A landscape with many valleys, sampled at points; each row gives a point and its height.
A ball rolls from a point to the lowest of its 2 nearest points, and stops where none of them is lower. Distance is the straight distance between rows; heights are no part of it.
daku: [123 132 150 148 104 109 127 142 147  98 138 157 134 138  88 141 164  86
 179 116 114 162 190 172 168  89 206 119  78 122 147 108 135 131 148 110
 106 153 168 118 151 135 174 159  71  46 144  85 110 127 134 117 121  73
 118  94 159 136]  h=62.8
nezuk: [136 108 118  82 172 132 158 111 147 156 133 107 159 145 101 152 101 158
 113  87 110 136 161  90 120 126 107 122 118  81  83  81 128  76 145 134
  98  79 120 130 116 124 128 106  97 119  86 145 171 135 106 181 156  94
 174 202  78  90]  h=64.1
Sidap: [135  91 121 122 122 123 164  80 123 125 114 130 113  98 119 129 141 157
 113 133 139 147  66 116 183  77 111 114 169 137  78 136 139  86 150  89
 155 118 147 143 182 141 162 177 105 129  97 141 176 169 102 162 170  98
 112 182 134 125]  h=32.2
Deg: [130 135 124 136 145 100 119 129 145 172 132  87 148 157 149 188  89 112
 147 108 111 162 131 109 100 170 133  93  75  74 120 128  97  96  79 141
  70 143  58 146 124 135 114 103 151 120  93 121 122  65 130 169 135 114
 130 116 103 125]  h=67.6
pesu: [114 156 160 126  93 134 114 142 139 174 118 162 134 180 150 165 101 130
 108 106 135 135 140  85 145 120 125 116 108 125  83 100 120  70 127 160
 114  67 125 151  56  95 105 116 112 106 121 131 127  75 149 115 148 125
 160 138  91 106]  h=52.3
Mora: [119 100 133 109 139 131  86 148 124 101 142 162  90 135 158  71 160 112
 132 159 104 114 126 140  91 121 108 111 145 176 155 175 121 131 137  72
 140 178 172 112 122 139 120 162 163 183 183 110 121 172 168 113  97 156
 128  86 170 136]  h=42.9
nerut: [166  99 109 117 140 165  73  79 100 132  90 110 100 114 165 132 165 144
  93 140 127  77 125 136 109 102 122  82 194 116 133 140 104 131 185 124
 118 163 120 150 144 164 114 114 135 125 135 101 153 208  91  90 178 170
 164 129 122 103]  h=64.3
rig: [120 159  90 136 151 107 106 109  96 159 124 133 109 156 176 160  86 114
  96 116 131  86 100  96 114 146  90 121 192  99 130 144 143 158 153 106
 127 144  92 148 141 164 104 107 161  96  99 106 157 129  96  85 200 134
 166 198  96 104]  h=16.0
mem: [134 133  75 103 151 114 177 119 156 127 191 135 128 150 112 125  66 108
 112 109 103 106 136 110 102 128 122 145 164 108 138 137 132 164 145  95
 143  92 157  97 122 158 121  98 136 166  95 147 150 164 145 142 142  92
 155 208  90  99]  h=18.3
siv: [ 95 134 111 138 155 119 116 140 156  84 119 145 126 119 153 103 134 101
  97 135 107  84  72 172 124 103 141  63 171 127  92 146 133 205 119 110
 133 154 164 119 117 147 144 115 115 121 129 140 115 151 140 113 121 120
 102 157 146 129]  h=54.9
dus: [171 186 117 147 137 156 122 132 100 146 133 120 102  90 154 120 138 149
 147 153 163 147 122 164 148 149 112 132 128  97 151 135 136 151 161 141
 111 133 114 156  97 127  91 120 112 101 152 121 132 144 106  93 137 173
  99  62 151  89]  h=70.1
Nez: [131 122 119 117 173  77 139 144 121 124 188 160 105 172 132  96  78  94
 144 146 117 147 112  90  83 162  68 139 142 137 147 200 124 110 107  21
 166 161 113 121 154 148 121 127 239 187 130 117 120 135 185 157 140 116
 138 155 143 144]  h=32.3
tipab: [ 85 122 169 117 119 131 116 129 161 119  80 124 162 117 120 121 155 151
 142 142 144 123 146 148 164  97 129  90 122 106  68  31 121  95 133 158
  90 105 163 127  81 101 152 172  74  93 129 139 163 125 111 133 100 108
 111 135 129 131]  h=27.0
dupo: [108  73  83 108 115 129 125  94 127 139 121 124 157 139 111 162 133 147
  79  97 133 103 117 145 127 116 140 150 121 150  84 121 112 129 158 186
 155  87 153  99 128 115 148  66  73 161 114 127 143 142 113 104 147 124
 194 212  87 128]  h=60.5
movak: [117 111 199 108 125  83 132 157 165 119 109 164 152 199 118 106 109 144
 139 115 115 193 148  96 133 120 132 120  72 155  86 182  95  53 105 113
 138  99 121 144  87  81 123 122 135 120 137 126  99  42 188 167  96 123
 143  73 141 170]  h=44.4
Rep: [172 113 140 148 149 145  63 120 135 107 102  94 116 137 112 124 126  95
 143 145 116 125 184 159  94 138 179 132 153 123 155 159  86 166 171 146
 120 166  93 134 128 172  74  68 141 139 158  92 129 186 104  78 124 159
 138  78 124 125]  h=45.7
ril: [182 164 140 145 115 149  96 135 104 117  90 159 116 118 117 150 167 107
 124 119 138 163 157 174 161 106 192  93 103 169 121 170  98 148 185 152
 120 181 148 176 132 159 143  93  64  62 175 112  98 125 131 109 154 160
 133  62 169 118]  h=66.6
dud: [ 72  89 131 152  85 116 110  94 161 126 106 110 163 113 133 122 123 102
 156 142 125  74 107 140 145 118 163 108 125  96 110  34 141  99 124 139
  88 120 152 116 133 109 205 153  39 103  99 110 176 130  78 157 105 100
 123 157 126 138]  h=21.2
pumi: [117  52 107 119 128 107  98 137 147 138  93 162 139 151 145  64 131 129
 126 161 128 146  90 119 119 121 127 105 164 162  84 165  78  74 182 105
 134 127 198 136 123 129 165 107  86 155 123 100 195 163 149 138 117 114
 136 136 153 138]  h=50.9
Lub: [137 149 111 132 126 128 149  83 133 122 158 101 129 101  89 113 131 103
 162 171 121 172  60 157 146  89 152 155 180  91 106 154 129 132 135 135
 159 122  84  86 160 163 115 206 111 175  81 165 162 167 121 121 117  74
  81 112 135 135]  h=21.3
kez: [123 142 126 148 101 153 139 115 125 126 160 102 133 103 103 164 173 136
 111 130 116  80  92 157 171 121 166 131 119 123 158  95 139 143  83 210
 123 121 116  97 146 113 145 142 104 143 112 168 100 114 133 160 103 138
  80  92 141 136]  h=60.7
gam: [129 108 133 152 125  83 114 161 157  74 152 130 130 130 112 126 134  51
 181 145 102 152 137 202 134 121 187 132  89 116 132 155 120 174 121  97
 118 181 132  96 161 136 155 134 113 126 144  68  98 154 161 106  98  64
  91 122 155 157]  h=60.8
gelu: [137 158 117 133 127 142 149 131 127  80 170 132 121  77  97 150 199 134
 130 134 120 105 122 176 183  93 150 117 108 138 156  96 162 197 102 125
 118 143 170  87 130 112 155 149  98 129 139 138  88 155 155 142 116 138
  80 112 150 112]  h=62.4
fidud: [111 137 130 155 121 137 139 110 125 148 130 120 125 119 136  61  89 144
 123 170 147 153  44 108 127 145  99 133 174 128 114 166 119  88 147 193
 185  66  99 141  89  96  97 137 155 145 105 181 156 101 152 155  87 128
 104  41 147 151]  h=28.3
genov: [178 231 149 153 132 167 117 153 116 142 121 115 109 113 107 147 102 121
 174 136 173 167 184 117 155 159 135 163 100  89 157  94 129 123 165 135
  83 126 113 170  94 151  91 139 116  80 134 157 137 107  89 110 157 157
 107  64 135  70]  h=68.7
Sovar: [ 62 135 120 160  79 113 116 140 116 127 145 126 153 125 160 107 102 142
 144 150 170  94 118 135 135 195  94 181 125 115 182  79 163 182  97 181
 154 105 124 106 112  89 127 116 130  93 128 107 133  73 104  62  90 141
 117 139 110 143]  h=15.0
fesis: [171 162 158 132 137 101 161 146  82 133 111  96 137 117  97 164 148 167
 148 104 126 174 171 129 157 141 147 163  66 135 125 165 137  98 118 148
 153 128 108 150 122 118 128 130 115 105 153 159 102  80 106 164 161 128
 103  89 137 141]  h=34.6
rakez: [ 69 100  99 177  90  76 132 139 126 113 144 133 142 115 179  68 115 133
 181 170 149 118  84 160 117 172 110 158 114 140 173 104 174 198  86 122
 154 136 145 101 166  96 148 141 143 118 133  87 133 119 126  88  65 108
  89 151 139 180]  h=6.9
kilun: [123 107 124 146  97 181 104 108 104 142 107 116 126 121 141 169 170 147
  77 129 125  42  67 162 146 112 149  85 136 141 122 110 102 125 107 244
 132 119 122 120 148 104 179  94  91 139 112 146  98 115 134 132 114 151
 133 115 141 147]  h=58.8
Vipa: [145 128 157  80 145  81 144 130 147 102 130 163 139 171  64 149 128  98
 115  86 104 173 171 112 157  68 148 169  97 178  78 149 144 130 149  83
 181 130 164  87  97 102 127 147 100 108 154 108 118 131 141 107 140  86
 159 167 121 140]  h=46.3
gav: [102 107 134 122  70 190 121 143 119 155 108 166  95 138 147 119 137 168
  81 105 164 103 112  62 124 105  92 115 147 158 105 103 111  48 161 158
 135  37 150 160  65  88 129 124 150 125 131 143 128 115 145 120 128 168
 173 120 115 131]  h=49.5
lif: [159 136 124 129 117 164 158  83 139 127 143 122 129  94  76 151 151 129
 129 142 143 203  70 142 193  71 131 149 159 112  83 125 137  93 173 133
 172 104 142 123 135 136 124 195  76 145 102 139 177 179 135 152 145  95
 102 107 151  99]  h=27.2
zas: [ 99 157 126 180  87 141  86 166 158 150 104 140 104 158 172 108  85  93
 167 140 145  89 143  91 102 184 138 117 146  96 161  67 109 138 119 124
  66 124 144 141 104 146 130 131 149  81 106 116 143 104  95 103 106 139
 132 112 127 122]  h=44.9
visi: [203 122 132 126  84 155 134 143 121 137 117 145  71 138  83 132 179 120
 105  98 108 115 189  96 101 125 161 110 116 165 193 136 100 129 141 119
  66 167 177 127 163 189 130 152 142 132 162 121  78 162 138 144 149 187
 151  73 141 103]  h=36.2
keko: [153 125 124  98 155 107 145 131 131 107 178 169 105 166  96 134 108  68
  99 122  78 140 137 129  98 105 134 129 133 158 140 207 124 148 115  55
 160 161 151 103 131 157 105 127 183 189 139 120  85 152 177 162 145 113
 147 145 124 128]  h=28.2
gidum: [115 114 166  84 121 150 122 119 176 103 115 155 122 131 114 116 170 133
 130 153 116 129 184 139 138  74 118  69 104 134  93  62 109 118 133 110
  74 119 180 128  87 119 123 175  95 128 161 114 127 139 175 128  95 141
 150 115 110 111]  h=32.0
morat: [121  84 117 103 115  70  95 140 127 146  64 131 130 164 127 104 126 113
 126 132 117 162 119 101 106 138 139 167 148 168  86 202  67  55 184 123
 165 114 128 131 113 135 127 112 127 162 146 110 182 132 123 112 135 105
 152 125 139 159]  h=47.9
neta: [115 146 137 140 149  81 139 130 137 119 113 103 142 146 148 138 123 141
 131 116 104 134  87 119 167 104 131 140 129 117 128 129 145 155  41  63
 136 141  93  82 194 107 163 219 170 142  79 141  90 102  98 142  87 108
  92 155 140 169]  h=43.2
bedis: [158 134 103  88 167 158 193 102 132 110 201 137 128 122  89 150 125 105
  99 108  92 133 166 146  94  99 128 158 141 140 162 160 132 192 111 103
 154 124 119  83 143 169  98 114 179 197 114 152  93 174 148 160 135 132
 143 166  96 122]  h=23.6
tute: [162 126 131  64 142 157 144 121 121 145 165 107 126  90 134 156 180 140
 126 126 104  93 201 124 116 127 104  99 108 102 156  76 114 125  82  85
  45 163 114 117 154 128 111 171 149 145 133 109  99 150 123 173 119 153
 140 129  97  98]  h=57.7
dinu: [152  81 110 153  81 146  66  57  64 164  98 140 101 145 161 119 160 144
 119 157 168 109  84 131 131 109 107 141 202 142 137 155 123 107 187 145
 153 129 116 139 182 120 104 148 125 148 136  69 169 183  95  61 152 178
 163 107 112 140]  h=62.6
vunok: [161 173 118 163  98 200 141 123 120 177 157 177  79 136 121 170 100 102
  90  94 139 143 106  90 142 115 122 127 154 101 151 161 130  97 158 122
 120 110 126 165  93 141 109 126 132 116 115 140 145 115 155 157 182 141
 140  77 139  69]  h=26.9
Zenu: [155 125  76 190 127 110 147 137 159 169 184 169 115 161 166  89  52  93
 174 166 115 127  75 121  79 164  96 113 159  75 172 161 134 139 140  62
 113 136 146 130 154 168 130  91 183 130  78  83 175 143 175 156 130  87
 106 135 147 125]  h=18.1
tosos: [ 88 101  95 198  75 105 141  94 140 133 146 121 137  92 167  92 108 125
 174 153 154  97  67 150 148 152 136 139 124 106 143  60 170 147 100 155
 145 111 157 109 168  99 192 130  96  98 108 114 161 123  97 148  87  97
  78 133 146 172]  h=14.5
pasir: [ 91  89 145 106 107 160 113 154 188  85 131 155 107 145 133  72 124 108
 131 161 110  76 167 136  79 110 149  82 147 140 140  80  89 160 150 134
  88  92 191 109  66 124 129 106 104 134 148 119 126 157 182  99  68 146
 137 113 110 110]  h=36.0
Golo: [151 137 141  51 185 135 134 127 120 119 111  52 154  71 122 157 166 172
 126 134 117 126 196 152 126 163 107 129  91 109 114  96 134 125  93 148
  82 159  75 131 124 121 113 148 129 126 159 154  82 122 106 151 119 151
 112 141  98 131]  h=55.4
vogag: [104 100 104 115 167  95 152 130 132 115 130 111 168 104 172 145 139 163
 159 121 120 171 109 151 143 119 113 142 102 132 131 119 157 144  59  59
 154 150 111 101 212 104 149 156 167 177 123 113 107 150 113 124  93 118
 110 179 126 164]  h=40.1
sodor: [ 90 125 134 140 135  93 144 170 121  75 150 187 134 128 157  44  95 157
 111 119 145 141  77 125 101 138  92 101 121 172 120 194 158 132 132  85
 191 130 154 132  90 110 145 134 179 144 148 179 135 101 210 144 105 136
 110 115 212 146]  h=48.6
nakiz: [158 144 160 109 100 140 154 140 116 105 153 170 104 146  68 146 145 105
 138  93 107 136 205  93 144  93 159 183 102 166 162 151 151 127 160 106
 160 120 176 115  97 132 122 150 127 125 172 124 115 129 152 128 154 116
 146 125 128 119]  h=43.1
mokom: [132 189 180 132 152 105 162 135 109 125 103  83 144 116  94 149 113 171
 118  98 117 139 139  91 169 137 134 130 113 102 123 134 146  97  86 162
 128 116  80 133 114 126 131 155 146 121 110 221 123  68  93 196 159 103
  97 108 145 132]  h=29.0
pum: [142 230 146 114 163 144 147 144 119  90 160 137 135  79  87 151 148 132
 117 120 143 100 159 168 193 111 129 161  98 149 142  94 191 196 117 116
 120 152 147 123 107 109 118 127 106  88 127 169  92 118 128 104 134 149
  84 136 129  84]  h=63.8
vaga: [117 150 160 122 142 105 145 154 124 109 140 143 144 124 127 158 147 155
 153  94 145 129 186 131 177 128 107 164  64 133 143  67 194 174  93  98
 137 127 179 100  92  68 149 138 110  73 151 104 104 107 126 109 115 133
  96 169 118 122]  h=65.3
toser: [ 97  79 129  95  99  76 133 114 141 120 121 109 179 169  69 180 134 129
 124  92 112 159 167 135 138 122 145 208  83 147 124 137 148 136 100 143
 182 111 109  74 167 105 126 120 113 167 127 114 100 108  87  95 112 113
 152 182  88 162]  h=56.0
Mas: [ 72 143 148 152  73 152 121 151 173 167 112 139 120 173 148 104  48 105
 121 149 127  57 103  40 142 165 156 113 164 117 153  58 109  71 136 125
  92  94 122 125  88 141 149 143 134  94  72 158 156  77  89 131 129 115
 167 150 108 116]  h=47.4
Galut: [156 130 151  54 182 145 106 112 120 103 105  88 154  84 118 154 154 144
 104 156 128 160 168 175 146 116 121 149 105 163  56 145 122 146 119 142
 135 180  71 124 128 121  87 127 126 161 178 140  69 129 111 110 124 168
 141 152  95 143]  h=52.6
dal: [118 110  70 161 122 188 175  93  68 183 163 132 136  91 161  97 137 177
 140 121 161 121  52 124  94 140  75 131 153 110 154  95 161 127  80 145
 115 105  79 157 220 102 121 103 153 147  87 107 128 147 119 128  86 124
 133 142  98 117]  h=16.1
pof: [131 110 133 147 110  78 104 151 111 170  77 119 119 151 168 127 144 122
 146 142 131 171 113  95 124 158 127 148 109 150 126 185  96  58 132 108
 127 154 109 150 147 133 137 132 161 139 149  96 146  90 113 143 147 117
 119  98 146 167]  h=44.2
fil: [125 153  98 143 148  99 175 130 137 117 177 163 109 161 156  80  38  91
 153 155 119  85 121 109 109 143  99 123 182  85 150 113 143 168 175  31
 108 132 159 133 147 162 136 120 155 125  99 118 167 158 155 138 161  82
 125 194 111 116]  h=12.9
vuvov: [114 106 129 134  83 188  93 129 163 100 138 140 101 117 134 111 156 130
 130 137 138  32 169 133  73 136 125 124 168 105 200  53 142 184 139 132
  83 112 191 118 119 139 125 101 128 121 131 104 128 186 135  74  94 180
 136 133 116 106]  h=39.2
Gif: [121 116 167 104  84  85 118 102 100 131 111 119 159 164  62 187 185 134
 117 103 101 118 162 137 153 101 193 168 102 183 120 166 121  99 133 201
 161 129 109 100 146 124 136 136  68 127 144 135  93  88 103 114 151 111
 155 134 120 170]  h=52.8
ker: [103  66 110 111 154 105  72 132 147 140  77 104 140 134 188  91 143 112
 140 178 119 131  83 152  91 146 117  79 146 114  81 124  71 103 140 108
  83 159 109 120 129 141 127 135 124 166 129  91 177 155 118 127 100 118
 119 120 128 140]  h=53.7
delab: [112 168 178 113 153 101 164 144 144  74 109 119 150 123  67 103 109 147
  99 113 109 147 118 127 170  84 146 126 137 139  78 156 131 129 111 145
 158 104 104 117 104 108 119 175 127 139 109 225 119  83 137 178 120 104
  86 115 145 141]  h=22.7
bol: [159  91 141  74 178 164  99 111 141  98 131  69 151  93 122 149 113  96
 133 179 130 165 181 188 117 156 159 161 112 116 105 134 103 180 154 150
 135 199  65 118 143 156  72  84 112 153 166  85 117 141  88  97 133 145
 131 130  95 134]  h=49.4
Lel: [118 128 157 113 148 123 125 115 158  90 140  82 145 109  83 101 143 111
 147 158 104 158 114 179 152  77 162 125 132 120  88 130 113 141 113 129
 116 132 110  92 125 108 119 187  96 160 107 159 133 144 138 144  90  89
  71 104 141 133]  h=14.0
Ger: [117 145 127 169 130  98 127 123 155 137 136  77 174 135 118 185  92 111
 182 116 118 143 155 143 122 177 157 141  57  73 146  92 149 124  82 135
  87 135  91 118 123 128 147 109  88  81  95 111 130  79 105 156 114 104
 101 136 128 123]  h=68.5
rasud: [ 72 135 113 155 149  95 154 127 154 133 104  87 169 133 153 127 120 148
 133 110 108 128  73 139 164 119 150 110 108 121 115 108 122 140  40 155
 153 112  90 105 155  94 161 151 161 147  83 172 102  76 106 156  47 124
  98 132 126 173]  h=46.2
Suf: [130 156  85 130 131 146 142 119  89 149 147 147  97 124 138 153 135 134
  82 104 135  91  92 102 130 122 110 117 174 118 158 155 147 143 124 140
 144 115 129 140 151 146 129 123 149 121 112 135 119 133 125 127 181 142
 141 146 127 100]  h=21.5
fir: [121 143 105 198 158 103 137 117 123 129 110 128 139 119 177  82  72 154
 135 159 165 174  53 146 100 145  90 110 150 119  93 154 140 144 138 162
 189 105 127 156 114 126 114  86 137 105 121 153 165 130 144 114 111 121
 100 106 165 132]  h=33.8
duga: [133 104 162  98 121  75 141 107 134  97  96 129 165 160  45 148 176 136
 111  91  91 161 126 141 155  54 186 144 128 182  69 153 129 116 139 145
 186 122 153  84 158 105 155 169  64 135 135 141 112 136 133 128 134  84
 137 145 144 156]  h=49.6
vuv: [179 157 118 154 175 119 112 150 135 126 135  93 117 140 140 141  69 103
 140 145 109 133 145 145  78 173 138 109 149  96 154 195 111 164 127 131
 123 165  84 153 111 168  91  62 164 115 132 115 134 132 118 128 164 148
 115  95 146 111]  h=42.0
kerag: [123 113 118  87 183  85 149 119 145 116 142 125 131 130 150 142  75 119
 154 143 124 163 133 105 113 151  71 144 130 112 109 109 132 137 100  13
 151 165 110 115 159 126 111 154 204 155 126  91 132 143 134 126 133  99
 131 211  99 147]  h=36.3
Vamel: [156  80 104 119 134 133 115 124 146 124 124 116 118 105 158 105 108 122
 197 173 141 179 182 123  61 189 105 163 128 105 166  96 131 147 179  67
 123 164 133 129 132 175  99 122 146 126 167  63 184 189  96  96 120 117
 129 132 127 134]  h=72.8
Bigos: [171 148 124 117 125 157  96 113 112 104  80 143 102 115  99 157 159 103
  70 108 107 109 127 143 135  87 180  87 172 147 119 170 103 142 189 141
 126 184 130 144 120 193 130 118  93 104 156 140 117 175 103 100 182 146
 150 108 149 120]  h=66.0
pul: [114 121 157 122 126 108 128 171 149 106 137 194 121 157 137  92  95 112
 137 116 133 169 145 100 120 123  99 110  88 148 118 177 125  97 143  54
 138 127 157 146  63 113 125 128 168 135 167 122 134  87 204 138 108 137
 138 112 163 119]  h=48.2
botu: [132 113 123 103 144 167 163  98  75 137  96 114 108  71  99 121 156 203
 109 108 156 127 121  95 151  91  58 120 165 128  79 116 139  59 156 143
 142  89 109 175 137 126 147 162 134 126 127 165 152 143  92 167 184 116
 144 186 117 132]  h=36.4
Taki: [132 183 121 144 148 110 134 170 131 137 138  81 154 114 152 170 112 139
 186 126 171 162 181 138 158 202 108 148  51  93 148  73 175 151  83 118
 100 145 119 148  95  87 128 118 111  79 125  97 119  86 125 130 123 154
  87 138 121 103]  h=66.9
vivoz: [ 78 108 103 156 132 161 111 139 140 116 130 144 129 118 178 122 152 138
  79 112 137  55  38 159 127 112 125  60 158 140 113 112 126 189  91 173
 145 109 165 126 136 107 168  70 125 128 109 134  97 150 165 120 102 152
 111 127 146 133]  h=56.7
zep: [ 96 161 153 135 157  93 118 160 142  95 107  94 155 131 141 117 124 115
 109 147 102  96 104 170 142 128 173 100 108 146  97 157 100 180  55 167
 114 160  94 133 148 112 129 114 128 116 116 163  65  62 136 145  83 140
  86 101 122 161]  h=49.7
Vubik: [166 205 181 123 131 180 105 142 123 123  97 119 127  97  63 142 144 111
 123 128 154 138 198 116 158 103 156 155 106 143 112 107 129 109 169 180
  83 140 129 179  93 138  88 126  86  60 150 175  95  93  91  97 146 159
 140  95 134  89]  h=67.1
vot: [173  95 111 116 107 194 176 111  76 142 135 135  75  96  80 145 182 174
  97  91 122 127 137 105 124  87  87 142 131 165 164 146 137  46 162 159
 141  90 139 169 138 129 142 132 139 156 151 156 140 154 137 186 185 163
 162 127 134 125]  h=40.6
Seb: [132 124 174 122 119  94 132 139 146 129  81 121 144 158 110 122 143 120
 157 129 110 177 172 108 138 129 146 126  86 127 107 147 101  61 117 127
 107 132 117 138 116 131 130 154 109 114 153 131 141  81 128 166 117 103
 119  68 147 152]  h=40.0
guluz: [207 135  94  97 155 153 130 130 100 164 147 121 112  73 182 120 139 146
 156 163 163 174 151 159 122 187  93 145 119 123 180 107 150 145 147  75
 124 183 104 139 133 145  94 143 156 137 167  74 125 194 106  96 149 167
 138 105 123 105]  h=71.5
dovi: [139  72  84  89 149 176 172 109 150 147 145 119 129 119 100 165 129 153
  93  93 123 121 115 135 115 110 117  93 120 114  85  90 110  93 162 174
 118  71 172 148 119 126 156  70  67 139 112 134 166 176 146 167 145 113
 175 181  97  92]  h=62.5
Zisu: [101 139 147  96 106 168 131 146 101 146 165 135 108 121 159 107 140 169
  92 131 147  70 129  76 109 130  74 146 139 150 156 112 133 104 102 167
 147  54  98 123  61  81 106 140 173 162 130 152  88  98 155 116  98 167
 144 113  87 135]  h=46.7
nupuv: [119 126 151 133  79 117 136 141 120 197 112 147 128 189 127 183 110 122
  96  79 116 121 130  42 144 128 153 133 115 134 120 146 121  34 121 141
 113  91 106 153 130 129 141 123 126 103  87 138 151  55 109 162 182 106
 173 137 110 125]  h=50.8
Pitu: [147 141 122 107 149 141 142 135 121 146 174 153 112  84 171  92 146 135
 139 162 140 119 128 135 129 118  79  93 141 110 152 118 137 140 102  20
  77 163 144 123 165 132 131 190 169 142 124 107 123 160 150 159 133 139
 103 122 134  95]  h=59.4
zun: [101 103 125 132 148  82 112 144 110  97 171 151 128 138 134  61 140 130
 129 142 113 145  82 151  93 132 117 137 121 206 129 206 146 125  94 104
 200 145 157 104 141 131 138 133 190 205 156 146 102 148 179 123  88 137
 107 122 187 160]  h=45.9
gobu: [130 137  82 146 164 149 203  90  94 161 171 127 131 101 151 119 100 176
 142 119 167 177 110 109  97 141  48 144 119  89 142  99 164 136 131 132
 155  86 102 143 154 120 108  97 161 137 111 142 155 141 127 131 127 102
 147 172  97 101]  h=8.5
Pafu: [109  47 138 100 155 137  80 141 144 100 131 147 126 159 153 102 146 128
 109 150  99  86 148 162  78 113 133  71 127 176 112 142 100 150 146 122
 124 132 171 108 106 111 123  80 126 187 175 101 113 188 187  98  92 156
 157 120 140 133]  h=39.6
Sege: [153 117 134 183  62 176  63 136 149 143  87 112  86 150 129 124 149 129
 123 106 153  64 142  94  96 169 168 111 158 116 190  84 108 143 124 159
  77 121 173 133 131 165 118  99 136  77 107 116 113 172 103  85 121 178
 152  93 125 104]  h=42.1
fibu: [101 114 131 140 141  76  66 167 149 102 100 100 130 142 137 113  94  46
 173 161 102 159 146 166  95 160 173 143 133  99 124 151  61 143 135 123
  96 177  79 136 132 141 126 141 148 131 145  83 133 128 122  82 112  74
 111 108 142 169]  h=58.4
Fup: [ 97  92  95 141 118  77  71 112 155 141 117  90 151 139 153 104  80  72
 174 160 123 136  91 164  93 167 139 159 130  87 120 128  84 132 127 145
 112 136  63 105 122 127 120 124 116 173 103  86 177 126 113 106  86  91
 118 106 111 159]  h=56.2
zef: [ 88 107 100 165  82 111  87 102  81 163 103 150 133 157 183 132 132 126
 115 133 167 123  55 137 143 134 111 161 164 151 104 151 143 148 142 149
 175 120 127 117 150  89 123 118 120 122 126  69 148 128 112  48 146 140
 155 166 111 147]  h=60.6
Mufe: [121 169 164 146  89 126 111 151 129 125 101 161 142 129 103 161 180 128
 136 110 145 124 153 149 178 116 192 112  87 169 134 117 127 124 132 179
 128 135 174 147 122 116 169 110  56  48 153 112  82  87 132 102 136 136
 118  87 151 131]  h=64.8
menog: [ 71  96  95 142  95  83 117 113 132 151 136 118 161 158 150 145 112 115
 105 106 131 113  95 115 131 137 133 175 128 135 123 115 133 132  95 154
 150  91 108 100 151 118 141 114 120 161  88 124 139  94  94  98 127 120
 159 206  93 158]  h=58.5
Ragor: [137 157 115 162 172 124 141 147 128 119  95 121 123 113 159 106  67 146
 110 111 146 146  85 121 108 159  96  69 150  92 107 186 121 139 142 141
 127 137 106 179 106 159 121  82 151 116 118 172 153  84 138 151 164 129
 110  98 167 115]  h=37.9
Gef: [185 168 137 119  95 180 128 141 114 176 100 164  76 131 118 151 148 142
  92  80 153 144 167  69 122 136 123 102 116 124 154 141 113  93 152 100
  58 146 139 172 128 171 118 138 144 104 127 157  98 107 114 152 186 173
 182  91 127  76]  h=31.9
zuz: [110 120  95 133 134 125 155 104 114 121 145 116 149 104 150 136 103 157
 129 130 147 119 140 138 105 172  78 168 131  95 166  92 188 184 144 156
 172 109 127 123 130 143 115  65 125 104 136 123 158 131  84  92 141 131
 133 173 100 122]  h=16.4
Tetir: [ 87 164 150 131 152 102  77 168 132  72  73 131 143 118 141 108 140  95
  97 135 103  79 130 168 133 130 178  88 156 148 103 160 114 194 130 147
 115 173 128 148 107 129 146  83 100  77 152 137  96 103 138  87 127 138
  99 115 148 140]  h=52.7
Zed: [165 204 171  97 143 167 122 109 104 111 178 115 142 114  49 181 161  92
 107 126 124 126 179 150 186  93 163 176 102 142 128 132 164 148 144 148
 110 154 106 121 110 126  83 144  91 100 135 166  89 119 107 116 159 146
 145 133 107  94]  h=65.4
tegi: [135 130 140 102 179 108 169 138 124 157 123  89 164 154 139 196 101 147
 125  57  97 136 177  67 113 139 110 100  85  86 112  98 142 108  87  92
 107 127  85 140 142 133 138  98 152  97  93 122 120  90 107 183 158  97
 148 189  99 113]  h=65.8
ripoz: [132 123 101 162 117 167 168  85  82 167 150 118 109 103 142  96 128 168
 111 156 153 101  40 110 122 148  89 123 176 110 154 112 140 103 108 213
 161  86  91 131 156 103 115 150 156 136 102 160 144 135 120 159  98 136
 115  70 127 140]  h=22.4
gem: [153 124 147 144  81 153 146 154 147 107 118 149  80 123  91  98 155 131
 146 116 129 128 174  74 102 126 130 155 124 156 181 134 120 112 158 107
 124 112 197 140 126 165 115 147 146 147 163 157 132 135 143 140 140 139
 122  93 161 114]  h=39.9
zodeg: [133 107 117 121 109 190 172 138  69 168 193 144  93 107 123 108 160 168
 120  96 148 109 151  80  86 127  74 157 125 159 180 137 150  85 107 152
 144  59 133 145 126  88 111 117 174 180 138 128 117 131 153 157 135 157
 151 123 111 121]  h=44.0

Where does a ball stop that starts at each point below?
guluz | fil
ril | Seb
Bigos | rig
pesu | Lel
tute | gobu
Deg | rig
duga | rig

Call two points neighbours if one is among the 2 nearest of the other. Go from one point of each pair to the other, from neighbour to neighbour, staying as low as possible. Name the highest point that can't be avoided.
rakez, Seb | sodor
fil, rakez | Ger
gobu, rakez | zuz
